Points on a hilly landscape, in no order, each with its height.
From any point a ball rolls to the lowest of the 2 points nearest to it. It stops when none of these is lower. Distance is the straight distance between rows; heights are no part of it.
z_79: [104 203 158 100 105  68 117 115 174 102 153  85 142 114 126  94 125 147
 113 115  97 130  88 107 168  72 109 115 147 130 157 133]  (h 463)
z_219: [141 163 128  91 169  98  84  71 158 171 124 113 169  72 133  98 130 157
 122 118 147  94  98  78 161  99 128 150 176 125 139 122]  (h 365)
z_944: [102 151 140  94  72 115 163 132 123  89 123  54 102 192 116 144 167 153
 131  98  72  93 153  92 111 164 164 115  71 147 132  91]  (h 367)
z_197: [180 117 141 151  63 100 102 113 155 113 130  95 127 246 149 114  87 104
 108 135  80 139 148 122 105 179 162 134 118 161 114 146]  (h 523)
z_137: [138  97 111 149 202 165 141 157  95 181 116 111 163  43  90 150 114 105
 113 110 111  89 152 133 121  67 151 124 161 166 155  83]  (h 549)
z_201: [165  75 109 139 143 137  86 194 115 146 144 133 136 112 146 116  70 113
 142 147 148 150 128 132 114  96  94  89 104 165  69  85]  (h 250)
z_490: [177  73 154 147 126 147 118 100 133 170 109 144 165 158 123 155 129 128
  80 153 106 165 149 131 138 170 164 177 118 117 105 131]  (h 332)
z_650: [120  84 126 138 164 123 138  70 185 172 162 112  85  79 105 112 115 120
 139  36 116  77 141 137 153 105 147 163 152 101 187 186]  (h 458)
z_57: [ 75 125  96  97 120  98 189 136  76 102 129 131  58 164  71 143 123 174
 124  56 100 111 154 155 108 179 126 122 102 141 133 141]  (h 552)
z_371: [194 110 135 182  80 126  67 139 104  81 117 171 116 207 137 107 100  95
 117 135 123 163 134  99  98 144 176 151 141 146 106 145]  (h 460)
z_141: [114 119 129 132  61 109 116 127  95  51 165 100  60 206 141 110 113 154
 125  98 161 114 167 122 102 139 126 149 144 137  67 140]  (h 545)
z_833: [ 80 134 122 146 148 117 155 130 123 172 131 100 119 101 154 127 133 111
 145 106  91 152 124 123 146 138  92 156  93 110 124 149]  (h 216)
z_156: [170  88 130 154 167 135 113 195 117 118 131 153 185 149  82 105 128  86
 117 112 101 142 102 127 107  23 154 133 148 152  99 139]  (h 356)
z_721: [167 117 125 171 137 172 104 184 127 111 109 128 123 147 167 156 120 117
 165 169 155 160 156 112 122 149  93  59 113 155 160 106]  (h 363)
z_481: [128 114 185 113 163 131 126 107 145 118 151 110 165 165 184  73 124 137
 134 128  68 136  95 100 136 129 141 149  82 129 137 137]  (h 133)
z_499: [135 117 153 114 169 156 133  79 137 136 135 161 144  56 135 129 122 152
 129 105 147  63 144  94 153 126 128 148 139 109 208 109]  (h 369)
z_592: [164 147 135 130  86 135  80 123 124  90 125 107 129 169 122 160 154 126
  93 141 128 139 159 123 145 119 123 160 191 125 122 170]  (h 462)
z_764: [ 94 103 154 109 101 134 153  81 127 121 143 154  95  93  77 142 147 139
  85 115  87 154 109 153 129 185 118 166 125 145 118 174]  (h 556)
z_325: [146  99  60 122 171 135 131 158 103 165  90 112 160  78 103 162 123 106
 131 198 143 136 132 149 139  96 165 133 146 112  98 135]  (h 443)
z_152: [106 116 157 112  86 130 167  76 137  96 121 150 101 132  85 164 155 170
  74 123 106 139 163 136 165 182 123 153 129 103 158 157]  (h 569)
z_948: [130 160 178 125 101 111 142  96 173 112 126 130 147 123  97 146 160 158
  80 127 103 137 144 104 185 161 134 127 124 111 182 113]  (h 566)
z_338: [ 87 175 143 109 160 112 155  98 127 129 115 113 105  83 139  95 156 154
 130 154 184 145  72 123 154 178 115  83 124 100  99 108]  (h 396)
z_970: [ 92 150 136 116 101 130 125 151 136 120 131 163 129 125 136 141 149 135
 163 125 188 130 128 138 123  79  91 119  93 126 126 110]  (h 448)
z_363: [150 122 177 161 193 142 145 107 150 140 135 130 194 138 164  89 142 124
 132 130  81 137 104  68 135 125 181 125  99 112 197 121]  (h 197)
z_794: [ 98 106 142  88 116 121 130 131 100 144 127 147 134 116 198  59 104 166
 145 178 106 147  70 124 102 129  73  96  91 121 135  82]  (h 326)
z_633: [100 141 124  93  78 128 159 123 129 123 112  80 117 201  89 142 136 139
  57  70  61  83 157  97  68 202 172 118 104 157 115  98]  (h 329)
z_618: [ 74 151 143 121  79 124 131 153 126  96 133 102 102 145 118 129 173 146
 177 118 138 150 104 130 105 130  99 112  84 134 108 115]  (h 474)
z_963: [124 154 145 101 141 106 107 101 120 144 112  87 137  88 139 111 139 149
 116 179 153 156  91 104 130 211 116  95 136 153  79  93]  (h 425)
z_28: [158 142  76  43 126 122  98  96 103  93 116 164 101 133 108  88 109  93
 121 120  93 119 111 149 102 138 111 185 155 158 123 165]  (h 597)
z_36: [181 119 110 145 117 150 102 126 107 149 127 142 195 111 117 183 153 111
 126 147 116  90 179 112 138  86 159 172 148 118 162 102]  (h 453)
z_163: [142 119  70  79 192 159 132  89 152 150 113 142 119  71 103 139 148 107
 167 116 156  77 152 170 143 109 176 161 146 111 162 155]  (h 395)
z_69: [152 147 130  92 214 169 118 164 124 102 112 146 158 124 136 115 151 129
 151  85 161  75 128 167 106  54 128 105 156 145 153 117]  (h 394)
z_968: [ 54 137 126  62 119 121 166 149 105  97 133  96  54 155  87 126 167 187
 121  71 105 101 103 122 122 146 136  88  68 146 121 110]  (h 534)
z_990: [155 109 148 135 156 146  96 166 137 100 180 146 155 156 130 113 157 108
 132 113 168 140 121 138 107  59 176 146 155 141  80 135]  (h 406)
z_850: [ 81 124  89  90  82  83 147 120  81  74 115 156  60 134  51 115  93 147
  80  64 105 118 124 159  89 178 120 138 157 150 109 148]  (h 568)
z_572: [135 117 144 154  95 129 132 107 118 141 137 117 144 105 147 128  86 142
 106 203 180 140 114  96 126 230 134  68 120 147  89  89]  (h 456)
z_399: [181  90 137 117 165 121  95 172 124 162 161 139 176 120 156  73  92 130
 120 129 116 159 105 116 123  77 111 135 109 186 102  69]  (h 163)
z_542: [148 110 131 188 173 127 122 162 110 188 118  97 191  85 135 157 103 125
 115 123 150 110 137 132 123  68 137 144 178 152 143 110]  (h 530)
z_754: [168 120 160 170  90 106 138 125 153 101 165  86 113 187 112 133 116 121
 109 130 102 177 154 160 134 191 134 141 135 173 114 161]  (h 551)
z_998: [126 157 102  53 166 155 170 155 137 124 153 148 156 102 167  84  94 120
 142 141 148  74  85 171 131  71  99  84 138 102 140  91]  (h 366)
z_30: [ 63 137 122 116  50 143 114 152 134 131 136 117  71 154 134 126 121 137
 172 148 198 117  86 152  81 128  99  76 101 123  72 123]  (h 504)
z_727: [141 144 122 169 105 118 156 112 116 147 161 136 159  73 115 182 133 130
 105 176 163 137 140 152 161  90 121 157 176 122 157 126]  (h 575)
z_111: [172  75 105 141 160 126  98 109 126 164  93 171 147 142 129 141 126 131
 127  99 109 147 185 129 116 130 155 211 120 135 130 138]  (h 380)
z_397: [168  72  92 192 112 178 101 167 107 131 138 159  95 133 105 169  83  88
 113 178 140 184 161 141 128 148 136 102 153 154  94 164]  (h 355)
z_558: [101 145 123 102 136 140 170 111 124 120 122  49  93 118 145 150 168 164
 131 124 136 111 149 125 164 189  88 134 109 108 126 101]  (h 500)
z_543: [107 134 163 169 153  94 138 108 125 147 135 115 169 136 146 116 150 151
 140 150 159 155  93  89 154 147 166 117 113  79 107 133]  (h 313)
z_965: [139 150  80  67 128 119 119 150 140 124 101 166 101 133 138 112 103  96
 176 140 146 132  99 197  95 106 101 107 123 140 111 152]  (h 436)
z_89: [122 113 110 171 154 140 158 161 101 157 147 174 160  96 121 151 128  95
 153 106 153 134 129 151 114  62 164 159 111 135 124 127]  (h 581)
z_147: [107 144 144 153 116  97 117 148 184 122 138  73  78 157 130 130 128 161
 142 140 155 156 120 137 151 147  99  80 139 126 115 138]  (h 470)
z_752: [ 98 153  93 141 142 140 152 157 152 175 121 111 132  66 135 136 133  85
 163 150 194 151 109 162 137  95 144 117 112 128  81 117]  (h 371)
z_643: [110 149 129 105 197 139 133 127 113 154 122 143 145  47 160  79 125 109
 120 129 115 101  74  62 143  82 113  72 135 111 171 114]  (h 302)
z_103: [164 112 129  95 127 104 119  92 133 139 187 186 135  95  98 113 112 107
 132 135 105 136 115 152 129 116 143 193 111 151 112 130]  (h 525)
z_523: [143 192 109 104 103  99 107 100 110 149 134 109 137  84 173  84 156 153
 155 138 140 136 120  71 138 107  95  99 131 149 163  52]  (h 111)
z_559: [138 155 177 141 139  90  99  90 177 152 124 120 164  90 116 108 141 191
 124  81 123 117 142  86 151 116 113 151 155 147 168  90]  (h 330)
z_174: [ 95 133 146 139  73 157 143 136 113 123 102 117 116 129 119 153 163 111
 142 160 126 144 123 107 100 194 121 105  77 136 130 106]  (h 466)
z_303: [133 109 132 125  60 112 116 103 140 142 167 154 112  80  80 160 123 103
 126 131 129 176 139 153 127 119 130 177 134 156 103 130]  (h 544)
z_957: [103 160 133 178 200 116 164  96 103 163 121 123 163  93 140 122 153 139
 164 143 162 120 109  79 164 134 156 114 129  84 177 112]  (h 264)
z_496: [124 121 121 149 121  76 126 152 166 114 131  84  84 170 105 154 117 170
 124  94 161 150 167 170 150 120 120 122 154 123  99 164]  (h 503)
z_917: [ 94 101 149 114 130 128 118 151 143 133 129 122 115 153 196  67 109 161
 145 140 140 145  83 156  94  87  52  95 105  99 111 121]  (h 273)
z_578: [111 108 125 139 146 152 171 109 128 170 148 171 158  33 108 155 110 112
  81 167 139 162 103 164 180  79 139 143 166 103 133 136]  (h 589)
z_678: [162 132 109 107 164 136 107 146 124 127 119 145 174 101 119 155 122 129
 165 144 151  75 146 148 107  68 148 146 153 139 164 112]  (h 426)
z_655: [134 101 162 148 158 124 102 139 133 135 183 126 153 130 152 105 161 150
 154 120 170 147 121 114 109 106 176 152 106 138  87  93]  (h 444)
z_404: [121 127 170 196 180 126 161 111 100 161 133 159 206  95 135 141 137 134
 110 139 111 117 107  74 164 104 179 121 134 100 186 112]  (h 223)
z_778: [102 126 146 139 111  59 132 104 142 141 179  67 144 160 175  79 115 175
 157 138 117 150  93 117 123 127 110 131  92 111 119 115]  (h 270)
z_571: [108 104 103 189 138 146 161 141  88 162 122 100 108 108 152 158 110  91
 131 165 118 179 137 148 133 153  99 143 122 117 108 173]  (h 269)
z_274: [114 200 112 131 126 131 122 129 119 145 134  61 125  91 152 133 183 130
 159 124 151 122 128  93 155 101 109 123 131 148 145  82]  (h 166)
z_367: [153 105 155 169  45 133  64 126 134  61 143 113 100 231 157 126 100 128
 124 112 101 153 140  86 101 151 159 129 134 158  86 152]  (h 492)
z_836: [ 64 174 130 106 125 104 138 146 167 128 139 106  92 141 112 110 145 132
 115  45  87 125 107 145 144  78 120 128 112 122 110 150]  (h 464)
z_555: [150 144 174 146 159  90  98 100 155 167 142 132 171  98 165  76 101 163
 120  84 147 134 114 108 120  86  92 122 169 188 179  79]  (h 290)
z_340: [181 138 152 161 106 138 107 138 138 149 129 121 174 146 153 164 138 109
 135 144 128 134 169  99 124 135 137 144 106 115 163  82]  (h 480)
z_285: [ 87 129 125  58 124 121 147 114 132 125 111  83  78 119  90 144 164 196
 107  83 100  88 150 106 160 178 138 117  89 118 137 101]  (h 517)
z_394: [130 134 125 100 159 147 127  81 171 134 175 108  96  87 148 116 138 116
 118  61 144  70 157 160 147  90 133 185 176 104 151 162]  (h 441)
z_848: [128 109 158 184 165 139 173 179 115 127 173 135 196 141  93 139 103 103
 105 131 143  71 112 160 124  28 172 117 174 114 125 127]  (h 612)
z_749: [152 126 140 113 160  94 151 141 101  90 185 159 200  96 116 100 123 151
 122 149 166  95 113  93 127  57 167  92 150 136 104  60]  (h 417)
z_47: [154  99 140 105 188 121 149 134 102 116 166 150 177  95 132 107  97 148
 101 167 138 104 109 123 149 111 132 121 123 108 112  96]  (h 385)
z_583: [134 118 124  96 189 126 139 138 121 135 154 114 138 126 168 108 118 146
 146 156 163 110 111 165 129 133 108 127 121 113 102 131]  (h 347)
z_785: [118 140  99 132 215 183 166 131 128 147 169 123 149  70 128 119 146  57
 123 146 105  93  80 124 146  72 177  95 160  89 158 158]  (h 384)
z_801: [170 105 126 149  87 128 110 131 139 126 113 143 126 133 101 173  96 103
 121 190 128 179 136 154 132 178 103 123 133 155 123 169]  (h 398)
z_726: [122 114  82  79 150 156  91  92 153 135  86 129  81  73 105 151 170 131
 166  99 137  77 142  94 151 107 146 154 136  99 175 163]  (h 368)
z_658: [139 115 115 127 159 124 113 147 135 112 142 102 100 188 174 105 128 143
 193 110 175 139 134 176 102 119 121 134 130 113  94 140]  (h 289)
z_806: [124 125  88 107 206 171 160 158  93 126 122 119 144  71 111 152 155  96
 121 182 117 120 117 145 151 119 141 102 135 102 144 130]  (h 411)
z_294: [165  88 119 143 160 125 120 181 115 114 123 120 179 167 170 111 113 151
 185 166 137 112 128 113 103  84 129  87 101 114 157 103]  (h 291)
z_711: [143 131 102  87  94  68 107 124 152 112 115 128 110 148  84 140 142 151
 170 125  97 140 146 151 118 149 133 138 101 155 129 133]  (h 497)
z_661: [154 130 113 107 190 149 107 173 119  89  99 152 155 170 157 107 139 128
 182 140 148 134 112 152  91  77 112  87 128 116 144 149]  (h 350)
z_162: [168 101 144 156 140 147 146 139 113 128 139 167 158 108 155 148  91 126
 109 157 143 141 171 151 130 130  86 142 132 149 144 122]  (h 375)
z_25: [115 158 131  81 134  93  99  59 157 161 131 109 115  44 111 110 122 147
  93 124 129 109 107 107 182 133 120 161 153 108  96 131]  (h 390)
z_254: [164 122 144 141 133 186 136  97 116 117 124 175 126 120 133 153 170 107
 106  98  91 136 174 115 143 134 127 172 156 124 190 136]  (h 316)
z_61: [130 140 138 129  99  38 144  78 134 164 162  80 135 148 156  77 120 203
 148 132 109 143 136  99 133 201 143 102  86 137 118  65]  (h 331)
z_651: [142 106 142 165  43 167 111 113 123 156  75 164 119 190 115 167 126  79
  57 178  95 152 130 127  89 185 142 136 128 126 105 146]  (h 437)
z_279: [123 111 112  92 164  78 132 105 207 160 146 125  74  78  85 106 125 142
 128  41  97 121 141 141 166 126 142 156 116 138 146 143]  (h 481)
z_72: [161 127 121 159 127 126 110 155 152 110  66 122 113 168 146 144 107 134
 158 126 137 160 171 142 122 145  64 108 123 136 164 147]  (h 404)
z_281: [135 113 145 176  75  86 119 129 173 133 146  88 107 199 147 147 105 177
 173 121 135 132 177 108 131 159 137  95  74 110 131  73]  (h 477)
z_48: [103 119 117 106  34 102 144 106 142 151  99  90 133 198  63 164 101 129
  57 116  80  92 147 119  81 199 120 134 127 145  89 128]  (h 281)
z_33: [102 122 154 178 102 117 102 163 152 122 145 156 123 157 144 133 114 133
 174 116 165 163 126 118 133  74 122 134 107 119 108 151]  (h 415)
z_732: [121 119 129  98 112 143 152  93  90  77 154 139  79 143 100 121 161 139
 135 101 133 116 144 149  87 212 160 161 122 133 113 130]  (h 528)
z_359: [134 129 100 151 105 122 131 105 143 154 147 154 144  76 124 163 105 102
 126 112 153 154 158 173 135  74 106 186 164 148 132 136]  (h 561)
z_247: [205  84 119 122 126 144 119 122 100 123 116 195 165 141 112 154 105 115
  78 163 102 140 164 155 143 111 117 158 166 146 165 132]  (h 407)
z_680: [ 93  93 108 178  27 126 108 132 130 124  97 139  64 169  67 178  76 127
 135 123 131 143 163 114 109 193 120 103 111 143  95 157]  (h 499)
z_868: [174 120 109  72 152 152 111 164 110 124 113 142 176 101 122 130 138 111
 112 173  91 107 144 101 122 136 143 109 100 139 125  46]  (h 125)
z_734: [128 122 121  90 129  82 118  93 172 141 148 156 113  96  88 111 116 146
 186 100 101 131 137 161 128 125 133 173  93 144 144 130]  (h 505)
z_80: [112 173 147 123  81  99  94 136 143 102 134  56 135 156 142 142 141 148
 109 124 126 127 140  94 161  95 107 131 137 105 133 152]  (h 485)
z_827: [102 146  96 125 201 140 176  92 153 159 134  95 110  85 129 149 139 139
 196 107 183 103 140 172 150 140 150 150 139  94 167 142]  (h 423)
z_742: [123 113 137 171  90 180 116 180  70  94 119 154 100 159 174 160  99 104
 100 147 146 135 158  90 108 152 104 111 120 123  94 138]  (h 334)
z_989: [169 116 142 137 107 147 122  99 114 114  75 174 110 175 119 139 151 112
  92 114  96 163 157 145 122 181 154 170 152 126 143 140]  (h 277)
z_724: [ 94 145 102 125 177 122 180 113 156 144  97  96 116 130 134 140 127 129
 163 139 185 126 131 201 151 150 129 139 132  86 106 187]  (h 451)
z_27: [126  89 106 190  37 160 103 102 102 142  70 182  81 172  96 151  57  86
  88 140 140 130 148 114  78 210 130 126 137 131  95 134]  (h 471)
z_59: [135 162  91 135 149 111 124 125 160 192 128 137 184  77 115 118 114 101
 132 143 172 118  90 153 141  43 158 121 157 139 103 122]  (h 322)
z_86: [112 119 152 150  76 100 139 147 130 107 100 163  81 178  92 143 123 153
  68  64  88 167 185 136 116 166 126 132 108 156 115 121]  (h 595)
z_158: [150 141 120  97 168 131 114 110 127  82 109  98 113 177 161 113 170 144
 152  90 128 115 149 140 118 147 114 146 142 110 141 148]  (h 220)
z_220: [122 108 107 149 125 138  80 183 118 171 111 101 134 103 169 138 103 122
 159 178 148 157 138 110 128 130  80  81 111 144 111  93]  (h 314)
z_574: [172 156 127  91 131 117 110  95 125 149 128 128 174  84 160 103 139 134
 113 166 119 118 134  86 144 172 125 102 113 146 163  56]  (h 35)
z_53: [ 99 171 112 102 139 153 126 109 128  80  98 166  88 153 112 102 158 105
  98 103 126 141 100 180 129 135 131 135 168 106 110 199]  (h 626)
z_736: [113 156 116 103 134 154 145  93 148  99 106 148  99 101  92 152 162 111
 126 125 140 150 128 193 156 119 127 133 174 108 149 169]  (h 614)
z_401: [107 149 145 181  43 143 133 145  81  88  77 141  71 190 131 158 128  97
  99 123 115 157 147  76 105 183 105 121 121 116 120 146]  (h 372)
z_740: [105 104 165  80 145 141 155  79 133 102 172 122  88 127 126  92 136 142
 109  90  86 117 119 128 133 205 122 167  99 135 105 148]  (h 543)
z_780: [118  73 157 175 193 147 166 146  95 164 138 173 193  70  82 142 117 130
  98 125  94 107  99 112 144  72 162 127 136 101 158 117]  (h 265)
z_276: [152 144 157 132 112 144 126 110 166 117  55 143  97 209 121 115 165  99
  66 104  65 162 153 136 108 199 146 129 113 137 152 119]  (h 225)
z_15: [205 117 119 138 128 149  91  97 108 112 130 150 145 168 127 132 143 108
  82 129  89 161 131 152 153  99 152 165 205 133 157 177]  (h 435)
z_316: [112 131 119 122 178 153 169 103 162 158 116 167 135  70 112 140 123  97
 124 131 134 159 112 188 159  96 144 144 162 118 149 183]  (h 602)
z_379: [132 101 152  91 107 134 141 107 116 101 141 141 121 137 117 144 125 155
 125 152 166 123 143 160 103 202 114 162 131 129  89 154]  (h 508)
z_700: [ 89 186 114 144  94 114 133 135 173 149 149  88 114 101 116 130 154  91
 137 141 162 155  73 155 139 117 134 112 135 142  76 131]  (h 409)
z_533: [115 128 120 161 171 158 159 156  94 135 155 171 168 132 123 132 148  78
 133  88 137  66 116 150 111  37 186 147 149  98 146 153]  (h 596)
z_491: [136 115 101 120 156 161 110 185  72 106  73 149 128 177 145 151 132 115
 155 174 155 130 131 118 106 129 119  99 121  97 122 155]  (h 397)
z_180: [129 129 141  96 156 178 121 153 105  99 126 181 146  76 120 118 138  98
 106 151  78 138  99 124 135 102  97 117 130 137 162 147]  (h 232)
z_87: [169  89 136 169 125 140 134 183 112 114 143 137 156 201 181 137  91 103
 146 195 117 106 163  80 115 119 158  99  88 101 119 113]  (h 206)
z_11: [ 94 142 120 130 108 128 109 125  98 130 104 132 101 140 107 123 149 105
 124 105  66 152 114 105 114 144 106 167 108 129 119 156]  (h 161)
z_920: [152 138 117 196 138 108 143 145 109 160 139  99 189 110 157 143 106 115
 142 165 137 131 133  97 140 105 124 100 128 133 161  92]  (h 506)
z_188: [104 146 121 150  53  91 155 136  83  66 108 155  73 182  99 135 139 161
 111  67 116 144 176 106 122 133 121 157 109 118 132 120]  (h 611)
z_940: [116 127  93  89  93 106  99 105  96  95  65 146  81 128  80  99  94 123
 100 106 104 126 106 168  78 169  87 161 151 160 100 164]  (h 582)
z_588: [133 147 104  55 121 119  87 104 117 137 124  74 143  99 127 128 141 122
 139 188  97  83 117 113 131 170 119 145 119 125 123 120]  (h 621)
z_515: [154 127 106  88 107 116  85 141 120  98  88 162 120 148 111 129 129 120
 168 163 142 140 127 163  78 154 119 118 114 170 116 133]  (h 467)
z_964: [117  99 164 135  75  85 110 130 165  91 191 109  95 189 143 128  99 186
 158 114 174 115 156 122 127 126 115 125 111 126  89 116]  (h 516)
z_975: [143  85 174 167  63 109 124 136 145  80 142 148  75 194 105 136  74 160
  93 107 125 148 152 134 121 191 109 134 132 158  95 157]  (h 574)
z_115: [115 167 125  85 149 139 115  70 206 171 142 113 135  74 143  96 122 139
  96  75 157  76 117 158 174  95 127 164 175  98  90 143]  (h 418)
z_393: [106 107 108 137 173 180 153 114 117 138 157 162 111  67 118 142 170  77
 136 135 101  95 101  92 161  92 156 126 130  75 187 182]  (h 361)
z_522: [ 98 157 111  90 198 177 156 146 135 146 135 142 153  62 162  85 134 105
 125 105 139  29  77 112 136  48 128  68 142  92 160  96]  (h 333)
z_297: [131 121 154 135 117 136 144 116 116 114 149 141 130  92 116 153 121 137
 107 218 185 132 109 140 144 179 121 113 144 114 104 138]  (h 483)
z_171: [110 133 165 118 168 109 127 129 147 143 153  92 153 138 196  46 113 147
 138 136 101 154  59 125 135  81  99 121 115 123 121 136]  (h 201)
z_204: [137 100 131 140 135 181 128  91 137 152 146 138  95  71 126 154 174  93
 120 100  96 101 156  88 167 137 149 148 138  96 201 155]  (h 339)
z_299: [137 116 132  63 162 177 129 143 106  91 112 183 138  92 120 114 159 121
 135 153  97 110 114  86 122 133 142 107  81 119 173 110]  (h 191)
z_50: [117 181 118 141 141 102 123 112 119 175 165 123 182  93 170  77 126 121
 148 122 188 114  78  98 126  62 145  93 149 138 109  84]  (h 267)
z_358: [ 94 222  98 145 100 114 152 104 136 171 158  93 135  96 166  78 156 121
 163  89 178 104  94 111 139  61 131 105 131 130 133  54]  (h 219)
z_531: [111 126 122 155 168 165 136 130 118 188 145 138 134  53 123 153 145  89
 160  63 135  89 140 121 104  66 149 161 139 148 179 113]  (h 565)
z_291: [178  94 107 155 117 116  67 137 109 117  93 169 135 193 148 121 113 126
 147 102 139 157 177 108  99 139 152 168 115 137 105 116]  (h 424)
z_321: [145 119 122 163 187 124 127 152 136 157  66 128 170 126 163 143  84 127
 155 133 122 142 136 157 112 109  80 138 143 134 186 167]  (h 442)
z_474: [158 125  92  51 147 126 109  97 115 119 110 142 122 114 123 125 130 105
 139 165  74  87 122 137 131 156 122 163 116 110 158 176]  (h 609)
z_562: [110 169 177 104 106 100 149 135 162  58 161 104 105 139  83 144 154 186
  96 103 127 130 144 132 181 124 122 115 136 135 146 122]  (h 550)
z_985: [101 118 146 175 132 124 122 158 161 146 152 160 148 132 133 146 131 120
 143 170 189 165  83 119 142  98 159 105 113  95  85 158]  (h 370)
z_934: [141 129 137 118 163 153 144 115 129 135 109 152 139 101 143 147 140 144
 134 123 129 129 158 136 142 154  97 148 126 125 183 112]  (h 344)
z_872: [ 78 160 105 119 162 109 200 123 148 137 107  48  75 102 130 142 135 154
 153 133 165 128 128 181 160 166  94  87 120  99 128 133]  (h 479)
z_24: [133 152  88  68 120 139 155 174 151 119 143 156 155 128 164 105  91  89
 145 152 163 101 109 226 121  96 111  84 115 117  85 127]  (h 400)
z_177: [119 141 139 134 100 139 144 124  72  62 112 168  94 169 143 130 156 122
 123 118 145 134 148 112 119 123 126 177 139 103 130 155]  (h 624)
z_7: [172  82 101 188 132 160 128 166  65 108 106 155 140 195 158 161  79  93
  95 178 129 104 180 103 125 132 126 111 140  90 123 154]  (h 283)
z_512: [110 155 120 144 132  78 155 157 147 125 138  84 107 151  92 175 147 185
  99  88 125 137 164 128 174 151 145 108 115 142 147 129]  (h 531)
z_234: [136  96  86 187 128 167 161 161  86 134 132 157  97 108 139 168  96  75
 125 159 152 168 155 176 125 102 117 148 164 142  98 169]  (h 312)
z_487: [106 176 137 103 137 144 115 131 140 123 102 137 141  72 145 107 142 117
 145 120 103 130  95 105 145  86  73 107 120 145 176 120]  (h 268)
z_330: [ 79 137 110 127  72 121 110 148 101  84 136 111  74 197 150 110 133 130
 150 109 180  97 108 126  84 109 130 127 122 101  50 154]  (h 533)
z_229: [158 116 147 123 214 121 114 131 119 185 143 122 183  74 162  67 100 145
 114  91 116 104 101 114 124  69 109 131 159 171 131  60]  (h 240)
z_759: [141 167 103  78 149 134 116 133  98  97 156  82 162 119 160 112 157 105
 180 179 110  93  84 104 121 120 143 116 110 115 135 109]  (h 633)
z_608: [ 91 160 129 114 128 115 149 119  92 153 110 124 110  93 169  77 149 173
 147 170 151 156  72 100 116 149  83  62 102 114 129  82]  (h 364)
z_952: [124 114 146 116 105 100  79 126 157 141 147 105 126 100 117 118 125 147
 129 152 164 166 105 146 105 168 126 122 119 177  46 111]  (h 461)
z_203: [155 158 150 103 151 137 115 126 164  94  78  89 132 180 136 119 168 132
 105  97  82 139 176 115 138 177 122 123 128 133 157 122]  (h 157)
z_981: [105 127 150 144  70 110 161 134 130 107 121  71 107 226 135 147 130 134
 118 131 100 106 147 119  94 196 142  89  88 119 108 114]  (h 399)
z_784: [ 78 119 113 118  74 108 140 135 114 154  75 104  93 146  78 159 116 154
  92 102  65 117 148 107  99 181 108 142 105 130 108 143]  (h 224)
z_854: [131 135 151 164  78  98 104 143 184 109 123 101 108 168  89 155  95 124
 144 182 127 169  98 133 142 170 110  79 131 151 121 189]  (h 433)
z_568: [155  74 167 157 169 156 140 165  98 118 145 179 189 135  74 137 141 117
 108 104  69 114 127 111 124  36 174 135 143 137 150 109]  (h 310)
z_207: [133  80 151 167  70 130 119 125 160 127 133  78  85 202 124 151  94 147
 160 144 131 127 157 125 108 214 128  76 100 128 103 114]  (h 439)
z_233: [ 80 206 114 100  84  98 136 122 182 144 163  97 108  95 115 108 153 106
 124  83  98 138  86 144 156  99 124 101 124 138 108 109]  (h 440)
z_807: [ 90 106 130 135  98 164 116 169  85 120  73 126 123 182 145 141 137 118
 158 149 126 147 102  93  66 185 118 106  91 111  95 155]  (h 438)
z_190: [110 132 133 163  30 124 100 125 106 105  67 148 113 189  91 126 121  88
  76 119  74 167 116  98  82 179 128 140 135 149 113 148]  (h 403)

Call two points neighbours if one is among the 2 nearest of the other. Go from one point of each pair to the other, from neighbour to neighbour, staying as low as possible. Name the highest point that can't be avoided.
z_404, z_11: z_281
z_574, z_203: z_749
z_87, z_481: z_618

Where does a ball stop that starts at each point below?
z_588: z_254
z_533: z_87
z_152: z_481
z_188: z_203
z_578: z_574
z_79: z_574
z_836: z_574
